Points on a hilly landscape, in no order, each with its height.
A climber steps from a point to the highest of its 2 nearest points, and stops where none of them is higher. Distance is the straight distance between rows; heights are no part of it.
<1154> h=3.97: [111  85 149 155  86  80 131 103  94 180  97 146  76 113 120 132 129 142
 139 117 117 111 137 137  96 128  97  99 173 102 148  96 100 102 144 122
 160 117 152]
<1469> h=1.51: [121 134 167 146 173  69 125 148 168 106 176  80 166 120 179 156 121 118
 119 146 140 103 132 117 152 124 132 146 109  91 146 154 150 143 196 143
 154 152 132]
<1356> h=1.84: [133  93 132 129 171  85 168 104  86 134 123 147 125 140 149 146 153 165
 141 113 107 126 145 115 182 141 126 146 176  87 160 132 131 123 172 122
 147 144 129]
<767> h=2.90: [ 47 111 118 150 152 140  78 123 147 122 125 135 109 135  77 113  70 127
  62 147 142 104  84  88 141 108 104  98 106 169 113  89 134  91 136 135
  82  97 189]
<1255> h=1.88: [124 155 161  72 156 135 176 150 157  72 148 119 187  94 144 152 135 114
 158 103 110 113 131 119 116 146 152 160  78 116 120 188 177 132 148 135
 136 141 107]
<1420> h=3.66: [162 149 133 127 103 138 124  92 146 169 117 148  91 136 103 172 130 138
 164 126 158 147 123 120 100 131 131 135 119 123  24 126 128 142  90  84
 104  47 132]
<1403> h=3.58: [ 74 129 164 129 103  80 118 170 124  90 142 199 118 124 116 148  81 131
  50  97 121 104 122 167  97  96 126 111 116  97 179  80 122  65 138 174
 162 103 184]
<1013> h=8.18: [164 143 120 159 106 150 155  63 144 156  87 134  78 137  95  94 136 134
 135 115 103 136 128 100  69 109 108 150 125 144  79 171 153 114  89 116
  98  36 109]
<485> h=3.05: [ 79 101 121 173 141 146  73 123 119 175 123 103  87 145 101 109  89 131
  66 152 146  94  90  78 134 100  84  98 155 160 104  94 113 120 133 146
 109 113 198]
<743> h=5.08: [143  78 106 147 118 132 168  93  83 151  61 157  94 139 118 115 157 154
 170  81  70 105 152 147 114 115 125 128 161  89 152 109 116 150 137 142
 166  97 107]
<977> h=7.07: [138 153 148 152  95 156  92 166 143 136 131  86  98 130 133 107 130 102
 110 150 145 144 135 105 105 122 140 144 142 150  85 144 134 158  71 136
 115  97 171]
<1218> h=5.53: [ 87 102 133 157 161 145  88 120 138  96 140  86 165  85 121 130 115 105
 158 193 176 100 118 107 126 107 111  86  90 181 115 131 106 140 163  85
 109 157 145]
<1449> h=5.71: [104 117 108 133 169 116  96 150 140 159 174  77 164 154 156 148  89 123
 125 178 186 121 131 104 159 143 116 119 131 146  74 103 123 146 161 117
 133 181 112]
<586> h=1.49: [ 92  99 110 140 141 120 122 144 114 156 156 115 108 168 156 136 123 144
  79 133 142 112 126 110 170 139  99 112 146 133 140  80 128 117 143 145
 122 178 157]
<112> h=2.07: [121 145 165  59 153 135 167 144 131 100 145 139 162 101 148 148 132 135
 135 117 114 151 139 133 115 169 134 163  95 129  79 157 173 129 123 108
 111 119 120]
<441> h=5.61: [167 174 110 103  50 148 116 151 125 159 130 157 109 142 135 107 135 123
 153 132 152 171 135 137 106 165 123 116 124 105  83 125 156 133  59 137
 114 112 121]
<165> h=6.94: [251 160 102 154 146 167 116  80  91 167  81 143  71 155  92 114 150 145
 139 141 100 143  91 148 122 146 122 181 149 107  88 140 106 170  66 123
  86  11 120]
<1558> h=7.93: [123  84 154 181 109 133 162  87 168 116 105  79 101 106 139 115 175 100
 168 115  91 104 116 162 101 101 152 117 113 174 142 150  91 139 195  61
 138  89 100]
<1412> h=3.38: [170 121 138 152 112 159 105  74 121 193 116  80  89 153 120 101 135 137
 136 155 150 125 111  97 103 104  85 137 180 156  33 120 108 171 140  96
  92  55 160]
<1316> h=2.29: [130 136 134  98  92 152 149 144 180  83 111 134 161  97 114 105 142 102
 152 109 115 118 128 159  99 123 161 133  94 154 195 169 124 135 109 145
 143 180  90]
<1318> h=1.46: [160  91 137 161 150 120 150 137  74 160 115 116  88 137 126 123 161 162
 180 115 141 120 143 106 186 149 135 151 198 114  91 112 117 165 148 115
 144 131 155]
<1211> h=4.77: [176 130 108  99 106 101 146 182  68 145 134 170 164 145 134 132 125 120
  97 111 129 178 147 176 128 186 114 116 165 117 194 112 119 110 102 187
 157 207 129]
<497> h=2.79: [132  91 133 148 166 125 180  91 121 136  89 105 128 115 147 153 189 120
 176  83 116 145 134 147 147 123 174 116 102 146  81 143 115 183 174  81
 142 104 122]
<205> h=2.09: [177 185 124  91 102 189  92 127 133 147 140 127 132 142 151 121 155 114
 147 145 141 135 116 137 165 133 144 152 134 115  43 132 141 190  97 124
 102  87 130]
<1441> h=4.48: [117 116 136 133 125  51 112 127 100 173 145 166 142 114 145 164  90 125
 129 142 151 113 144 169 146 124 111  85 157  73 163  73  94  90 178 125
 181 179 115]
<1204> h=2.58: [164 162 113 106 129 160 105 146 114 133 123 124 123 152 152 119 146 106
  88 146 110 193 141 157 162 143 143 143 150 145 140 129 111 130  40 127
 112 153 116]
<961> h=4.10: [ 94 110 116 119 127  74 126 110 113 124 128 174 145 115 150 178 112 132
 149 133 138 137 160 147 147 121 146  91 136  86 142 105 107 114 164  91
 170 148 103]
<287> h=4.00: [136  95 149 177 111 111 139  63 124 168 109 115  81 133 100 124 129 136
 161 157 119 110 147  92  83 126  82 124 164 138  84 117 117 114 137 103
 110  76 131]
<871> h=1.69: [125 134 111 154 226  58  89 114 154 137 178  54 194 142 149 178 118 131
 106 175 161 138 108  94 171 107 118 117 107  93 158 142 107 106 203 154
 147 186 133]
<984> h=5.68: [210 164 119  80 122 173 145 128  58 118 126 199 155 133 112 110 137 121
 155 124  96 155 136 128 138 188 112 115 141  99 126 133 146 184  64 150
  87 120 103]
<1488> h=1.62: [111 161 100  67 167 109 134 184 125 136 162 139 168 138 159 189  92 128
  64 117 116 158 126 134 140 145 129 146 113 106 122 131 139  77 120 148
 165 176 119]
<298> h=0.20: [180 100 101 140 155 141 171 118  48 101  62 169 133 133 108  88 180 139
 167  72  77 171 152 166  99 134 132 113 101  98 164 116 126 197  87 154
 125  99  87]
<768> h=3.22: [ 82 123 108  98 101 140 135 112 150 124 149 154  94 153 112 129 108 165
  82 138 112 107 131 113 123 118 116 143 134 146 142  81 128  62 116 120
  99 141 106]
<327> h=1.67: [ 91  84 133 148 135 107 146 117 103 116 122 143 103 143 149 125 153 150
 119 103 121 119 151 112 167 126 117 111 153 103 152 101 139 136 153 136
 130 143 162]
<631> h=8.68: [139  92 188 163 138 107 145  88 149 129  99  79 110 104 145 121 161 115
 151 135 100 101 152 162 116 111 143 160 157 148 123 145  98 164 177  98
 146  93 120]
<1599> h=2.80: [147 162 113 115  99 179  99 133 134 133 117 144  99 150 113  90 128 124
  65 148  98 160 120 135 127 121 117 146 145 151 154 123 121 104  39 148
  86 125 129]
<245> h=3.69: [125 125 128 117 125  55 127  72 132  95 137 175 169 106 170 148 121 142
 130 107 142 139 143 174 151  89 132  83 125  52 197 105 102 106 208  76
 156 140  96]
<1474> h=4.22: [170 179 108  74  89 197  99 144 165 136 140  84 148 129 128  53 139 121
 149 146 159 123 120 128 125 147 137 168 123 166  86 145 150 181 103 145
  90 161  93]
<523> h=5.23: [ 68 122 132 183 141 126  77 125 147  95 138 124 123  99  94 139  84 104
 133 186 155  92 127  83 129  93 119  81 107 150 133 110 112 105 139 111
 117 135 156]
<695> h=1.87: [168 142 125  91 168 126 128 153 115  93 101 159 201 126 128 134 117  97
 123 122 112 154 144 118 147 163 132 119 131  99 182 161 117 168  82 185
 147 197 133]
<1165> h=4.98: [110  94 132 188 171 125 118  70 119  98 103 122 120 107 115 133 135 119
 163 159 107  87 161  92 159 101 139 123 153 135 131 124 105 159 176  92
 124 101 126]
<74> h=6.08: [231 153 116 122 148 181 128 127  59 131 111 157 130 155 109 125 146 118
 166 131 110 119 147 121 163 188 151 149 176 108 126 149 114 203  64 155
 104 107 109]
<758> h=3.39: [123  85 126 148 160  99 108  72 137 145 123  84 154 132 152 135 125 125
 157 195 142  99 154 144 154 134  93 117 157 127 151 106  79 112 189  93
 135 185  91]
<526> h=4.76: [183  93  85 139 124 146 176 103  62 169  85 140  92 168 126 129 151 163
 180 106  77 114 146 146 144 175 124 152 186  96 127 104 113 155 125 126
 148  99  82]
<553> h=3.61: [202 170 128 152  84 172 104  81 147 165 116  87  86 149 122  59 154 125
 117 133 149 126 117  89  78  80  92 159 155 157  50 172 140 170 116 123
  89  49 148]
<1178> h=5.01: [ 91 125 117 128 165  63 118 155 134 124 174 137 159 144 161 174  96 127
 106 131 159 120 127 127 158 134 106  91  94  83 148  91 135  87 173 151
 159 193 127]
<12> h=1.70: [116 155 164 107 154 103 158 148 185  72 177  95 181 113 166 146 131 116
 137 118 122  95 121 110 130 123 146 150  79  93 153 177 178 129 199 142
 141 146 112]
<1249> h=2.08: [140 121 121 129 175 111 136 128 118 145 138  82 133 166 167 152 151 131
 101 145 113 154 152 128 178 136 150 175 183 136 146 143 111 122 128 118
 146 160 114]
<609> h=2.96: [108 143 133 148  85 141 133 147 159  69 110 150 113 126 115 134 131 104
 134 120 102 144 144 133 102  99 177 126 115 132 170 152 135 116  77 127
 141  90 120]
<388> h=6.34: [168 138 172 103 117 131 147 147 112  82 116 179 171 108 100 118 129 104
 177 132  98 143 165 138  78 158 126 129 113 113 142 148 144 164  65 165
 124 125  98]
<1344> h=4.14: [ 81 146 127 115  99 130  95 176 140 165 171 110  89 139 129 120  87 143
  93 143 149 132  92 103 111 134  93 115 105 140  82  88 147  90  97 119
 105 131 142]
<271> h=2.71: [ 96 158 127 137  86 179 147 152 175  71 131 131 115 104 102 119 126 105
 154 108 111 120 117 102 114 104 180 132  98 162 123 163 158 124 106 103
 114  88 134]
<300> h=5.89: [ 97  94 151 162 178 115  85  94 112 110 115 110 168  67 138 127 136 113
 156 184 171 108 126 150 141 109  92  76  91 138 164 136 100 127 171 112
 126 176 158]
<995> h=1.31: [143 103 119 159 119 152 116 127  94 173 113  90  74 157 145  95 156 151
 130 127 130 125 134 106 171 129 116 140 201 136 101 109 115 166 127 115
 118 119 168]
<998> h=4.18: [ 42 113 152 130 137 106 111 162 165 107 135 127 117 114 135 148  94 126
  65 116 132 102  97 132 122 110 127 106  79 147 140 104 120  83 148 139
 145 144 167]
<1012> h=1.16: [165 128  91 164 101 168 108 114 117 149  99  92  73 163 151 102 169 133
 140 130 124 135 151 119 140 127 151 146 166 129  98 128 117 187  96 117
 116  90 124]
<72> h=3.33: [105 141 133  92 126  71 143  99 179  95 165 154 169 123 158 158 109 143
 109 118 144 103 126 152 143 100 136 114 100  76 194 113 128  75 199 110
 146 170  86]
<880> h=6.27: [100 123 142 163 125 135  93 170 146 127 132  64 107 128 151 134 130  94
  97 143 144 119 149 108 138  98 164 138 154 162 119 136 109 154 129 127
 153 131 169]
<1107> h=7.90: [101 104 181 137 135  97 144  96 156 131 115 121 127  89 161 129 141 117
 129 127 109  96 134 156 136 101 132 131 135 117 156 136 127 142 188 109
 152 123 125]
<454> h=3.08: [120  86 126 154 168  82 150  80 135 130  97  91 146 106 163 154 182 128
 176 105 154 151 122 138 168 128 157 105 116 128 125 155  97 155 201  68
 154 140 136]
<511> h=2.81: [ 99 125 131  75  72 113 141 157 123  97 139 195 137 113 118 127 114 147
  86  93 123 134 147 166  72 125 117 128 119 111 166 112 133  94 114 158
 158 145 130]
<328> h=3.29: [118 150 142 122 109 109 129 220  97  97 156 190 132 145 105 162  73 125
  54 103  99 120 122 166  97 118 110 124 113 107 178  88 128  70  93 213
 166 134 167]
<552> h=0.45: [158 157 129 140 110 168 154 120 103 104 105 165 114 127 116 105 162 119
 159  97  93 165 148 122 108 123 144 116 102 115  96 143 168 171  65 136
  99  55 125]
<232> h=5.33: [157 126 134 109 120  58 148 174  98 139 156 152 176 147 166 137 132 134
  93  93 137 154 136 179 127 164 109 132 144  69 209 126 147 103 153 210
 176 186 143]
<899> h=3.93: [ 83 126 150 129 139 118 141 145 183  93 171 100 166  77 137 156 114 108
 168 136 156 107  87 117 141 116 143 105  68 161 129 150 124 107 201  64
 135 164 128]
<830> h=1.39: [160 158 107  98 183 110 133 198  90 176 156 107 167 151 162 176 112 120
  83 124 128 172 112 132 172 175 125 158 148 111 119 137 141 112 111 171
 160 179 151]
<314> h=3.21: [129 127 121 148 114 160  88 108 114 209 129  98  84 154 116  91  96 138
  79 167 141 116  72  84 131 100  69 120 185 155  77 107 118 135 128 115
  97  74 182]
<1128> h=3.94: [148 129 126 139 128 120 130 104 103 141  87 168  82 121 104 169 132 140
 142 112 118 181 130 144 116 138 161 144 129 119  62 123 116 141  85  82
 122  27 142]
<623> h=2.33: [147 143 130  99 141 130 131 152 140 122 132 115 152 144 152 145 135 106
 109 146 114 159 156 151 139 154 158 162 139 139 157 156 124 121  81 144
 144 176  95]
<474> h=4.50: [100  94 141 191 168  91 111 103  87 125  89 147  85 118  70 118 116 139
 147 145 113 135 136 100 182 113 144 137 188 127 127 111 107 109 137  92
 129  70 168]
<529> h=0.98: [209 150 137  94 128 144 149 167  62 145 126 163 147 141 136 164 148 125
 166 106 144 165 132 157 174 217 140 149 162  95  76 123 144 176  87 147
 121 120 159]
<1408> h=1.40: [113 136 111 115 152  64 135  92 210 128 177  88 197 112 154 154 128 131
 129 139 164 119  82 117 138 124 129 104  71  99 172 157 143  87 236 125
 136 183 109]
<1382> h=3.06: [133 140 116  96  96 134 132 183  96 131 134 197 142 129 104 157  88 123
  80 119  97 135 140 150  95 135 117 125 146 116 173 105 124  95  71 185
 161 150 141]
<33> h=3.53: [ 55 153 130 101  86 132 128 169 166  86 153 127 105 107 105 123 100 148
 113 106 135 138 108 120 107 114 144 140  82 154 130 109 146  57 103 102
 110 127 141]
<370> h=7.49: [107 126 134 180  89 128 146  78 173 119 104 103  79 120  82  93 133 115
 139 112 125 134 117  89  74  92 135 124 115 177 107 172 148  94 125  89
 100  47 125]
<331> h=4.74: [ 74 107 158 124 149 169 144 132 159 111 128  79 141 104 141 108 141 114
  96 120 123 127  97 113 129 105 139 136 120 208 101 167 145 162 169  95
 109 102 166]
<1516> h=5.24: [137  97 122 154 160 131 149  82 103 126 101 132 101 142 127 153 149 139
 170 134  96  99 163 113 147 133 153 149 159 115 107 125 114 166 142  96
 133  83  94]
<1384> h=5.62: [122 118 119 108 111 138 144 112 133 136 130 144 122 142 136 147 129 133
 149 143 109 110 164 123 129 147 146 148 147 119 109 130 142 141 116 113
 132 120  77]
<1137> h=6.72: [ 62 101 123 147 152 125  75 133 148 101 162  83 146 124 126 112 115 143
 127 161 199  82  91 140 114 122  90  68  50 172 153  98  98  85 158 134
 102 218 125]
<582> h=3.68: [118  97 102 177 127 168  97  53 134 116 107  91 122 110  91  94 133 122
 185 193 156  97 146  89  88  95  80  83 118 172 103 121  98 126 149  88
  86 125 119]
<1437> h=6.23: [ 72  95 108 145 152 134  74 145 138 146 165  58 138 153 144 104  98 133
 109 175 191 100 107 111 131 124  83  76 106 170 113  86 102 130 156 126
 107 199 123]
<1332> h=5.36: [ 73  79 144 186 161 141  83  95 118 111 108  67 115 127 106  88 115 118
 106 167 148 124 117  96 132  95 113 110 163 191 122 118  95 142 172  89
  96  98 178]
<21> h=4.43: [104 134 139 134 123 193 147 140 162  90 170  76 138 104 112 100 137 114
 150 123 134 118  85  91 125  94 156 135 110 228  71 156 140 155 187  53
  89  96 139]
<295> h=2.53: [130 147 138  91 122 129 129 164 191  89 142 132 162 123 122 120 114 111
  99 119 124  91 130 163 113 107 150 163  95 131 210 140 124  98 114 193
 155 199  89]
<104> h=5.86: [145 127 148 115  84 120 151 146  80  83 108 212 169 112  89 117 138 130
 165  89  90 161 166 147  50 113 118 102 119  96 153 135 150 148  83 162
 141  80 121]
<634> h=1.65: [183 103 121 129 169 109 190 135  50 147 112 154 105 147 123 141 165 189
 186  89 125 140 131 121 198 167 149 162 195  85 121 135 124 141 150 113
 156 135 117]
<304> h=3.04: [ 76 133 159 100 101  91 140 136 172  83 159 164 127 103 126 138  97 146
 110 118 125  87 125 151 112  95 137 133  93 105 180  96 142  73 167 124
 141 148 104]
<1114> h=2.55: [109 161 110 118  92 146 134  82 142 146 119 182  89 127  80  93 102 146
 107 100 121 132 105  72 101  95  92 118 115 124  80 136 183  80 108 124
  83  53 150]
<1270> h=0.60: [155 126 138 144 128 143 155 137  66 137  93 179 108 123 105 145 143 131
 173  89 100 142 156 112 133 128 149 130 153  95  95 128 150 174  87 142
 141  68 160]
<1468> h=0.77: [176 127 140  99 148 128 159 156  52 115  92 186 143 114 123 142 158 139
 173  73 115 192 151 154 142 167 147 135 140  88 100 138 135 175  87 136
 147 106 159]
<211> h=6.52: [145 125 160 140 176  54 129 150 135 158 178 118 141 138 171 154 103 151
  69 121 117  99 103 147 156 127  95 145 124  71 192 127 134 113 187 190
 165 168 140]
<1510> h=5.70: [ 93  87 130 173 134 134  97 115 134 123 119  48 115 137 153 118 146 114
 118 153 155 123 138 106 140 100 142 112 161 180 121 121  87 162 170  79
 127 135 153]
<1146> h=2.57: [ 67 123 135  91  67 107 154 116 138  90 136 190 106  93  91 110 116 158
 112  82 120 130 141 143  53 107 122 120 105 130 139 109 141  70 142 115
 132 101 123]
<1031> h=2.47: [124 178 124  76 102 189 168 150 139  62 119 157 151  91  97 104 134 123
 177  80  97 147 123 127 107 126 162 135  70 138 116 156 169 128  85 108
 101 112 107]
<432> h=3.01: [114 156  96  92  82 163 124 115 143 107 117 182  94 152  95 107 112 156
  63 118 100 152 128 141 106 112 134 151 134 151 156 108 118  56  61 135
  97 111 113]
<1067> h=4.57: [ 65 127 126 141 180  88  92 170 166 117 177 105 143 139 135 160  75 138
  88 138 142  87 100 131 146 103 109  99  57 135 130  99 104  86 161 155
 149 189 122]
<870> h=1.20: [106 125 100  92 136  84 144 125 197 138 149 107 180 144 167 147 138 136
  98  99 154 119 109 133 125 142 138 130  87 100 170 152 160  97 193 183
 160 191 114]
<1164> h=6.51: [218 139  95 148 160 185 128 101  77 145  79 139  81 157 101 132 149 135
 161 127  94 111 136 128 131 147 159 177 164 106 100 142 100 196  74 129
 114  50  99]
<913> h=5.13: [ 98 131 106  89 123 141 126 158 167 156 149  91 152 139 169 127 120 120
 126 129 166 127 122 119 142 155 141 135 117 148  82 134 162 143 142 125
 136 172 109]
<142> h=3.83: [117 114 124 173 104 140 127  54 146 151 118  95  87 131  98  88 134 138
 163 152 148 113 132  71  77  98  68  93 125 157  77 118 126 104 136  84
  79  95 120]
<774> h=2.77: [ 84 154 129  82 122 106 136 176 191  99 165 115 144 120 124 140  97 148
 107  97 135  88 106 159 124 101 159 161  74 133 181 117 135  64 141 157
 155 193  95]
<204> h=2.27: [132 181 138  55 110 167 142 157 124  93 141 164 140 107 116 121 111 136
 157 121 109 145 135 120 105 159 139 155  99 111  83 140 170 122  71 119
 100 105 107]
<1379> h=2.73: [ 65 152 110 131 100 140 100 105 170 132 123 147  90 132  70  89  75 137
  73 110 155 112  71  73 111  94 103 113  95 150  94 115 169  59 120 133
  74  71 180]
<275> h=4.23: [ 72 144 122 139 172 115 100 168 176  73 180  88 171 103 121 155  78 127
 143 158 160  88  92 111 154 106 127 106  48 145 136 121 117  88 180 103
 134 193 118]
<105> h=3.82: [ 60 148 125 114 111 152 112 163 172 110 160  92 116 112 118 113  97 142
 127 134 151 109  95  88 136 107 129 126  87 162  93 106 152 107 125  95
  98 134 136]
<357> h=1.17: [176 132 146 109 154 123 146 187  76 166 142 122 141 132 147 166 129 133
 130 128 140 152 127 134 174 193 131 169 168 116 100 133 140 153 107 149
 145 149 170]
<1319> h=3.70: [152 123 138 147 111 106 130 170 108 166 141 137 127 145 139 155 113 104
 130 135 116  90 159 148 142 121 142 140 190  89 183 118 128 131 124 185
 185 160 118]
<229> h=5.45: [142  97 113 117  93 129 163 113  75 115  93 207 127 136 103 125 148 155
 144  80  74 133 160 154  82 114 117 121 145 100 168 123 136 143 106 156
 148  83 105]
<339> h=7.13: [120 109 172 113 157  95 137 133 142 142 136 143 137 113 158 141 115 137
  77 128  97  89 128 148 138 116 110 161 138 101 180 141 140 123 169 166
 160 146 132]
<225> h=6.22: [165 131 107 114 126 152 158 123 123 102 110 139 148 152 144 130 163 107
 182 114 123 138 172 147 126 170 179 142 119 120 116 154 149 185  98 139
 128 116  68]
<1481> h=4.75: [109  92 161 192 205 105  93 100  90 104 105 128 128  86  97 121 120 133
 158 172 137 106 142 103 187 102 120 126 162 129 140 124  95 135 173 107
 124 123 170]
<1294> h=4.42: [187 111  85 118 114 131 164 132  61 168 100 164 138 170 135 141 137 139
 155 108 105 135 150 160 162 181 144 145 202  98 173 126 118 136 116 156
 164 153  86]
<671> h=5.30: [176 133  89  91  97 166 164 129  38 131 117 214 137 138 116 115 148 154
 135  82  89 158 145 141 123 157 108 111 154  95 140 116 156 169  88 152
 116 106 125]
<198> h=4.49: [113 135 137 134  80 123 113 150 128 170 132 144  84 131 114 133 102 128
  89 143 127 146 124 112  89 133 110 132 150 135 118 121 133  82  71 135
 130 105 149]
<819> h=5.03: [120 157  98  83  62 138 113 172 144 160 133 137 123 136 133 118 111 121
 125 121 155 158 142 151 103 156 141 127 124 125 108 113 142  96  73 142
 141 164 102]
<952> h=4.21: [ 94 102 145 146  82 111 130 101 140 162 114 143  86 119 106 134 108 136
 125 138 118 101 138 104  78 115 100 113 148 127 126 116 125  90 125 126
 132 103 134]
<1559> h=4.47: [149 137  96  91  78 111 123 168 104 153 112 168 157 136 138 118 122 106
 118 113 148 190 158 185  95 188 130 114 141 127 148 116 114 115  82 164
 158 186 104]
<123> h=2.06: [150 124 106  94 119 152 130 132 148  90  80 175 180 116 112 105 130  99
 134 112 117 149 140 134 120 143 147  94 111 129 186 145 107 172  74 163
 136 189 108]
<1206> h=1.68: [195 150 128 105 177 141 131 151  99 101 125 124 184 147 146 134 140  97
 139 133 130 142 161 108 163 189 149 159 152 103 146 178 141 185  97 176
 134 164 127]
<879> h=1.01: [143 137 111 121  88 172 103 149 116 179 152  99  90 174 168  84 155 132
  83 143 131 129 116 130 164 139  93 131 171 136 115 102 145 153 107 145
  98 143 150]
<472> h=6.28: [ 83  94 151 158 163 143  56 108 124  94 126 100 154  86 126 104 126 124
 122 187 183  75  98 175 106 102  76  73  59 163 188 126  93  90 155 150
 110 181 153]
<673> h=7.53: [226 183 112 144 109 167 123  63 144 154  89 140  85 145 102  80 150 129
 134 137 113 153  99 129  91 111  99 163 111 131  76 176 136 148  62 118
  78  28 101]
<566> h=4.04: [186 127 137 117 130 107 151 147  95 161 132 155 171 152 140 164 119 102
 162 138 128 100 163 153 147 180 152 157 191  91 160 145 139 149 131 183
 175 153  88]
<1472> h=5.07: [ 90 105 163 149 145 156 115 109 144 130 120  77 125 115 104 102 114 114
 112 157 136 132 113  99 110  99 134 136 150 201  66 139 126 162 157  82
  95  55 166]
<964> h=7.28: [102 111 140 169  76 152 158 111 179 109 139  83  90 108 103 100 158 111
 169 113 121 110 101 116  85 100 155 119 109 203 122 161 119 111 161  59
 109  91 112]
<754> h=4.24: [139 101 138 164 160  93 140 110  64 141  82 173  68 116  81 146 127 166
 163 112 106 166 129 127 151 141 153 148 165 109  88 106 109 123 123  81
 127  42 150]
<435> h=1.86: [125 122 113 147 205  67 120 136 123 150 167  74 154 161 162 172 135 126
  97 144 143 143 137 102 187 115 129 145 164 109 157 125 115 101 167 143
 152 187 134]
<1283> h=3.63: [ 65 107 134 115 119 112 150 115 166  89 139 139 143  89 144 150 140 119
 129 103 132 123  95 131 129 114 140  83  79 152 151 137 122  95 192  73
 136 148 136]
<757> h=3.34: [ 87  75 139 149 143  97 146  72 135 108 109 106 131  96 159 136 176 121
 149 112 131 147 103 147 141 121 128  71 100 156 155 141  97 122 202  54
 128 140 132]
<160> h=6.26: [145 184 117 119  55 166  99 138 161 134 129 114  88 129 130  76 150 125
 130 124 149 161 109 118 103 115 127 126 105 127  97 148 153 125  59 122
  92  99 132]
<1090> h=1.83: [106 138 157  76 166  82 143 163 137 123 161 129 167 110 164 188  99 137
 104 140 123 148 122 136 126 161 126 164 105 112 104 146 143 104 144 114
 156 145 124]
<1399> h=0.99: [194 138  90 163 110 190 113 110 137 109  79  97  94 131 129  82 174 109
 144 124 108 151 130 140 116 121 159 135 113 149 119 156 111 208  78 120
 105  83 109]
<218> h=1.47: [158 143 152 126 169 102 136 153 144 102 147  87 175 138 171 150 143 106
 123 134 130 121 158 115 147 150 159 175 140  95 154 182 154 161 150 171
 163 156 134]
<1535> h=5.95: [167 122 140 140 158  62 157 170  93 176 172 109 149 149 158 155 126 144
 101 126 126 126 122 146 168 163 113 158 169  83 187 131 148 108 174 189
 171 183 137]
<1328> h=6.87: [165 140 158  94 131 138 169 123 131  76 110 158 178 110 118 136 155  99
 197 105 103 136 160 167  90 148 170 136  89 120 140 171 137 172 104 135
 136 117  65]
<448> h=1.15: [152 155  93 114  86 157 122 181  99 201 177 115 100 172 152 128 118 133
  64 139 130 128  99 141 156 155  92 119 160 144 129  76 143 105  95 165
 110 162 141]
<1108> h=3.37: [160 185 104 139  80 134 117  77 174 166 123 126  80 139 118 119 122 145
 165 123 183 137  97  81 102  85 113 123 107 121  39 155 148 108  94  73
 100  64 113]
<240> h=4.62: [121 160  98  63 107 178 123 162 174 130 139  90 155 133 147  81 132 133
 121 121 154 136 109 135 141 153 143 157 101 161 117 149 160 141 100 139
 109 186  99]
<369> h=0.83: [172 157 123 127 102 180 118 135 157  89 109 113 129 118 110  93 151 100
 149 142 123 151 142 129 114 139 162 141 106 166 120 165 119 178  63 119
 103 130 101]
<1577> h=2.56: [167 123 132 123 172 169 175  94 104 140  82 125 132 117 134 142 191 124
 164  77 100 150 148 154 140 139 173 144 102 140  65 150 128 205 129 118
 128  91 118]
<845> h=1.55: [138 154 109 132 190  58  99  76 192 147 169  83 194 114 155 177 115 129
 101 154 148 126  90 110 157  90 133 105 100  57 194 142 116  89 218 140
 142 167 126]
<823> h=3.88: [165 170 140  96  89 201 110 116 161 157 132  84 121 115 117  68 156 120
 139 137 143 124 115 115  89 102 120 156 121 176  47 149 147 184 110 127
  84  93 132]
<1383> h=4.12: [107 110 141 141 102  68 121 152  80 180 135 158  91 116 123 161 105 131
  96 124 127 131 134 156 122 123 118 103 178 102 162  76  90  75 140 128
 179 150 156]
<343> h=5.50: [ 93 110 130 135 187  80  96 105 127 100 145 138 179  90 152 151 118 130
 129 163 168 121 118 132 154 122  86  77  66 103 168 117 121 100 183 130
 132 196 149]
<201> h=2.32: [160 142 128  97 132 175 132 117 115 156  96 134 127 117 152 126 168 121
 149 105 127 157 128 144 154 144 153 137 122 130  53 139 143 200  99 113
 114  91 146]
<1179> h=3.42: [ 73  92 119 138 132 133 108  88 153 127 139 107 109 149 108 118  98 147
 101 186 127  94 125 111 128 107  80 118 134 168 145  77  90  67 142 102
  92 162 109]
<1202> h=0.32: [201 139 107 150 131 162 151 103  81 102  81 177 116 138  90  81 157 125
 160 107  85 174 143 132  84 134 123 107  95 109 136 129 134 192  47 145
  85  69  91]
<1393> h=3.56: [105  84 122 162 128 136  96  70 140 133 118  90 118 127 113 112 114 129
 157 196 133  78 146 107 111 113  77 106 149 152 130  94  85 115 160 102
 117 151 110]
<1083> h=1.32: [107 133  93 137 135 126 117 194 126 175 195 105 112 183 144 149  91 128
  67 130 132 100 119 130 152 138  97 113 127 147 118  71 132  88 122 177
 135 187 113]
<1303> h=3.87: [ 48 110 165 155 117  83  97 147 135 124 116 153  93 113 110 135  94 112
  60 108 123 110 110 137 112 110 137 104 124 125 160  96 119  74 135 156
 148 105 194]
<802> h=3.24: [ 82 161 130 113  83 143 133 184 175  55 128 146 126 116 103 124 115 115
 103 108 116 136 118 143 104 105 170 138  87 152 182 127 137  68  77 148
 129 141 140]

For each start below, name the point where the climber stops.
<1379> -> <1137>
<1420> -> <1328>
<1408> -> <198>
<1488> -> <198>
<432> -> <198>
<1469> -> <198>
<205> -> <1137>
<566> -> <1328>
<218> -> <1441>

Call two points neighbours if one is among the 2 nearest of the other. Go from one point of each pair to the other, from neighbour to neighbour, staying as high as possible. Name the lowest point that can't be avoided.
<631>, <198> -> <1114>
<300>, <1441> -> <758>
<1328>, <631> -> <671>
<631>, <977> -> <1559>
<1013>, <631> -> <964>
<198>, <1441> -> <1154>
